Points, in no order, along strands that fork, close into loops and pass close to each other.
In the rows, zero is written as 128.
Points whose rows are less than 143 apart are linked; no others are. Some points are linked to none.
q832: [111 159 133 131 103 189 132 140 151 153  91 182 150 138 126 126 155 144
 104 171 109 139 132 163 120 105  92]
q232: [ 54 131  96 139 102 124 133 139 153  89 145 181  98 148 166 140 143 148
 111 123 173 115 147  98 171 119 114]
q655: [161 123  92 125 141  90  92 170  76 144 145 102 123 100  91 128  85 120
 197  94 141 139 131 129 138 105 161]
q114: [ 69 104 133 109 157 113  56  72 117 100 145 166 141 109 139 100 126 143
  98  63 141 132 123 142 151 159  93]
q666: [131  98 158 115 158 144  50  88  86 121 122 198 111 109 152  68 108  96
 102  48 121 167 147 140 160 145 124]
q183: [180  96 180 140 138 128  79  98  54 162 130 183 119  81 167 113 103  95
 106  90 115 170 169 120 132 158 129]
q338: [154 180 129  87 103 166 123 155 124 127 111 163 122  99 140 158 169 121
 163 119 162  95 118  80 143  82 108]
q430: [104 149 128 155 135 154 133 142 173  87 139  89 158  72 111 216 173 136
 142 156 108  58 101 117 175 141 124]
q324: [155 113 119 141 149  89 143  99 134 143 140  26 153 147  77 151  81 142
 150 126  96 110 129 154 133 139 164]
q913: [148  68 122 135 138 167 130 101 148 117  62 198 119  98  97  64  99 123
 121 111  79 142 181 141 131 100 127]
q924: [141 127 121 123 110 163 156 181 143 196 140 166 137 123 179  76 161 110
 109 155 118 204 150 119  96  93 105]
q865: [ 87 154 117  95  92 175 124 114 152 173 123 117 143 184 120  88 122 108
  96 167 104 118 149 143 125  89  98]
q514: [118 119 134 147 100 170  70 101 153 144 166 151  98 142 121 122  97 115
  97 143  86  73 135 154 167 124  90]
q527: [103  78 166 180 159 114 132 116 133 110 156 175  94 119 116  89 108 114
 122 135 158 145 125 169 125 188 138]
q717: [105 132  78  89 142  79 112 149 136  63 112  77  98 150  82 122 113 146
 162  95 129  66  78 141 135 109 160]
q830: [112 146 106  79 151 120 138 141 120 113 145 159 130 103 118 155 161 142
 157 101 179 108  79 114 116 116 102]
q713: [150 118 116 112 124 155 112 108  86 184 145 192 131  95 136 146 129 133
 146  96 186 147 180  82 138 127 126]
q751: [156 107 126  94 138 148 151  96 146 150  51 139 141 127 113  66 132 139
  85 117  57 157 151 141 100 108 118]
q99: [133 110 137  98 133 103  96 149  79 164 157 137 141 121  85 110 109 110
 164 105 158 124 143 161  76 111 116]
q236: [144 144 108  82 143 111 115 104 109 141 133  21 155 197  71 125 107 127
 139 107 126 119 121 129 100 129 155]
q7: [139 165 141 149 109 177 183 186 170 168 161 135 158 119 151 151 152 116
 190 160 151 136 111 112 108 117 126]
q261: [163 175 128  99  79 160 146 167 131 166 117 134 155 117 134 138 164 110
 173 162 145 125 155 100 109  70 157]
q708: [ 92 122 108  76  77 117 131 145 138 101 123 157  88 148 122  93 118 100
 128 140 132  87 146 106 116  48 111]
q849: [151 143 169 145  93 105  76 165  75  93 141 148  99 153 164  89 123 102
  82 141 118 161 103 151 156 147 112]
q761: [ 51 154 120 159 109 145 155 163 165 128 202 104 130 176 135 190 139 130
 131 156 158  82 103 144 168 147 134]
q100: [164 135  96 137 132 151 143  96 158  85  69 117  93 125  88 156 110 168
 130 126  92 104 127 111 182 115 140]
q71: [164 128 120  97 147 181 108  98 114 179 112 125 163  64  89 154 143 133
 163 103 105 113 170 127 126  96  95]
q423: [127 115 128 138 158  91 154 101 128 125 141  25 150 153 122 194 134 155
 123 116 140 108 103 110 109 184 193]
q966: [152 113 146 112 152 101 130  83 129 167  98 102 149 165 140  79 111 125
  95 132  74 169 141 162  73 148 114]
q382: [120  81 145 164 149  70 154 133 113  59  82 179 132 103  90 144 106 151
 149 127 145 137 126 133  83 120 136]
q88: [118 122 141 105 133 104 173 114 136 121 163  88 118 153 133 167 135 125
 124 105 187  84  84 100  96 158 171]
q525: [114 104 163 147 132 113 127  93 136 102 120 180  95 162 160  37 104  83
  85 116 145 171 112 135 115 177 149]
q299: [144 134 164 152  98 101 146  94  92  81  42 134 140 162 120 143 126 155
  76 164  63 157 125 161 117 141 130]
q983: [126 114 107 130 112 113 144 174 188 148 159 136 134 117 159  84 125 121
 164 156  70 135 122 166  81  86  78]
q248: [ 95 108 108 184 189 118 146 138 159 120 175 142 112  87 129 128 167 151
 107 121 122 144  81 144 175 219 121]
q895: [106 101 127 128 132 113  50  98 137 106 178 127 110 110 137  99  90 126
 117  84 103  68 135 138 179 134  90]
q372: [156 157 134 107  74 110 124 109  88  87  73  66 114 150 121 141 119 104
  93 161  71 104 150  95 167  83 142]
q446: [ 62  96 118 162 105 120 103 112 136  84 132 198  88 162 163  69 116 123
  86 119 161 154 146 115 173 143 140]
q829: [ 55 118 129 138 124  77  90 134  92  88 148 156 121 150  96 108 101 121
 145 111 208 116 136 164 139 127 151]
q833: [180 129 147 101 178  75 150 143  94 115 117  96 127 133  96 100  97 126
 160 129 113 138  74 177  71 147 149]
q428: [115  92 144 197 135  95 161 169 188 100 175 164  76 131 151 108 115 124
 128 165 121 126 106 169 117 163 130]
q271: [110  98  88 112 150 107 124 111 116 149 196 103 124 107  77 141 109 112
 150  67 180  54 158 112 126 149 162]
q250: [137 163 109 150 131 127 115 119 140 106 111  86 185  73 135 209 176 160
 152 141  91 133 104 109 157 136 107]
q734: [142 113  94 115 162  73  78 168  71 121 170 113 135  50 135 160 136 127
 187  83 160 138 114 111 152 126 137]
q980: [115 165 122 153  94 187 133 182 161 128 122 167  96 164 133 120 124 140
 120 184 118 153  88 157 158 116  99]
q753: [ 79 123 110 158 173 136 125 112 173  98 155  93 135  97 111 182 167 133
  87 124 103  89 100 146 173 185 112]
q959: [130 152 144 151  65 117 119 110 114 108  84  94 137 164 152 165 136 139
  67 166  59 145 142 113 156 126 138]
q864: [166 180 171 156 123 134 145 131 105 141  88  92 140 161 122 183 130 145
 117 182 121 164 111 144 119 178 168]
q636: [161 108 139 132 162 169  91 131  89 145 137 193 134  54  87 153 121 142
 153  89 143 136 147 133 144 118  94]
q618: [ 73 143 120 141 114 169 132 134 178  81 115 176  82 174 108 135 129 170
  95 142 141  99 110 140 167 125 109]
q739: [139 118 143 165  79 128 106 142 142 138 182 133  86 115 170 148 128 114
 113 143 112  94 161 117 165 125 118]
q773: [171  69 150 166 162 160 116 113 126 132 102 220 131  88  62 103  96 131
 151 107 122 145 158 152 108 127 108]
q941: [141 112 172 191  82 103 144 100 123 119 124 135 131  89 169 196 121 108
 114 173 126 108 174 107 154 136 144]
q172: [145 118 102 132 133 148 134 141 113 193 116 166 130 126 148  95 129 134
 120 120 160 197 171 104 120 131 133]
q227: [170  91 181 140 129  91 180 106 112 141 119 143  97 150 172  77 100  88
  82 147 140 159 144  96  83 170 151]
q260: [122 165  82  60 129 125 114 132 146 115 115  62 117 178  77 107 104 118
 161 124 123  73 118 135  98  78 140]
q855: [100 163 107 106 151 149 143 178 127 131 179 103 138 123 151 173 190 142
 134 121 162 144  55 114 143 156 101]
q158: [184  97 104 142 130 107 174 129 151 141 132 119  97 109 138 114 112 111
 167 147 120 133 135 101 114 112 165]
q83: [111 115 136 132  86  98 151 206 125 159 146 166 119 141 173  81 131 106
 134 169 120 155 151 160  82  79  97]
q283: [132 127 145 148  91 119 153  71 152 112  77  99 162  91 141 188 127 120
 141 150 108  91 176  88 137  95 147]
q840: [109  72 109 191 161  99 122 126 148 108 112 157 148  72 151 101 113 156
 167 128  86 191 151 146 109 142 130]
q433: [125  81 131 147 156 137 167 140 205 152 197 158  85 126 144  89  96  96
 139 124 147  99 120 143 109 125 103]
q357: [134 150 135 112 160 221 130 101 197 152 161  91 185 132 122 152 155 142
 128 124 135  77 105 105 157 156 118]
q623: [122 162 193 122 119 123 114 166  67 138 153 170 105 156 137 142 139 118
 102 149 155 151  79 160 107 165 105]
q394: [ 90 147 121 122  95 154 148  75 173 126 112 139 163 103 124 163 142 144
 134 129 146  66 167 104 116  96 134]
q742: [137 132 114 117 119 132 191 138 138 136  47 106 145 159  87  81 139 131
 103 155  96 150 149 143  85  88 149]
q362: [131 147 103 115 135 114 106 134  93 101  74 124 120 164 117  68 117 148
 118 104 147 178 135 128 158 131 158]
q346: [163 127 138 101 138 149 151 167 158 153 199 108  85 132 137 125  91  93
 153 131 146  76  84 136 131 131 134]
q458: [127 104 120  87 180 123 108 103 114 148 145 149 133  97  91 101  93 103
 181  64 174 103 161 122  87 123 140]
q733: [123 128  96  69 130 159  87 118 105 179  95 134 164 112 122 118 169 139
 128  95 117 156 169 110 122  57 101]
q620: [123 116 125 112 150 110 140 143 182 143 173  67 145 112 152 117 143 130
 139 143  68 125  79 156  92 134  73]
q698: [146 180 150 133  94 156 139 125 126 116  80  99 129 160 163 163 178 140
  81 168 131 167 106  99 144 150 137]
q574: [136 161 100 101 130 153 116 108 105 116  90 116 115 160 135 140 168 158
  98 103 161 168 119  77 164 140 128]
q901: [174 167 118 127  86 202 113 148 111 147 107 110  90 134  97 103  97  99
  96 152 124 130 152  87 173  92 144]
q783: [156 142 147  86 106 169 133 109 113 160 117 108 114 159  97 107  94  92
 102 128 138 104 146 112 119 102 136]
q58: [138 119  87 107 131 127 179 115 197 133 112  56 153 186 129  83 131 133
 123 143 114 143 118 132  66 105 134]
q670: [ 99 164 136 130 119 142 128 158 109 151 173 169 126 162 170 131 169 141
 109 131 180 186  87 121 137 175 106]
q571: [161 106 114 133 146 103  99 106  97  93  99 126 115 121 118 115  95 153
 133 113  85 142 131 141 180 130 136]
q758: [173 131 165 128 116 152 182  98 133 173 128 116 110 159 130 132 121  76
  92 160 171 128 143  90  99 148 168]
q892: [102  97 133 149 122  55 161 127 134  94 124 121 123 111 132 160 118 124
 139 125 165  86  98 135  85 134 167]
q958: [141 152  77 104 140 131 144 104 130  59  70 106 106 140 127 161 153 175
 137  99 135 117 107  65 179 117 137]
q836: [124 139 113 148 156 105 114 133  82 125 107 103 175 100 169 195 170 173
 118 122  85 190 117 117 131 161 112]
q903: [155 116 131 110 143  98 104 144 113 151 170  84 125 119 181 119 149 123
 115 113 108 146  96 116 107 146  94]
q775: [138 126 180 126 129  72 130 131  69  53  56 151 121 120 113 143 125 132
 127 130 106 129  97 148  93 135 124]
q611: [128 151 152 126 142 167 154  91 159 140 140 109 201  92 155 177 177 136
 139 109 165  90 144  71 124 146 132]
q852: [ 97 131  97 148 152 143 132 134 161 146 146 109 134 145  99 116 121 160
 142 135 143 141 118 160 131 148 126]
q66: [127 147 146 156 142  97 126 126  74 147 106 108 156 116 110 193 126 161
 144 162 121 159 148 151 101 158 134]
q171: [117 119 173 112 133  85 109 128  66 149 126 114 160 148 130  77 110 112
 125 127 112 160 155 188  75 123 116]
q460: [ 97 152 139 147 103 173 160 163 172 155 204 117 150 132 185 171 157 112
 161 154 142  86 100 125 156 102 126]
q193: [ 69 144  79 120 130  90 105 143 129  64 161 110 101 155 105  95  86 121
 176 100 171  85 137 145 152 125 172]
q224: [148 153 128 111 102 124 108 151  85 171 109 112 174 109 155 143 167 127
 132 133  97 160 168 119 110  78 129]

A fork is a point with three links, a tip a point with one. Leave the first point through the second and follow the links. Name the first fork or tip that comes.
q357; q611 | q183
q829; q193 | q959
q382; q892 | q829
q183; q666 | q357

How many points has the smallest loop of links through each point below? Write 0 if it is on no loop.
q980 | 10
q100 | 5
q171 | 0
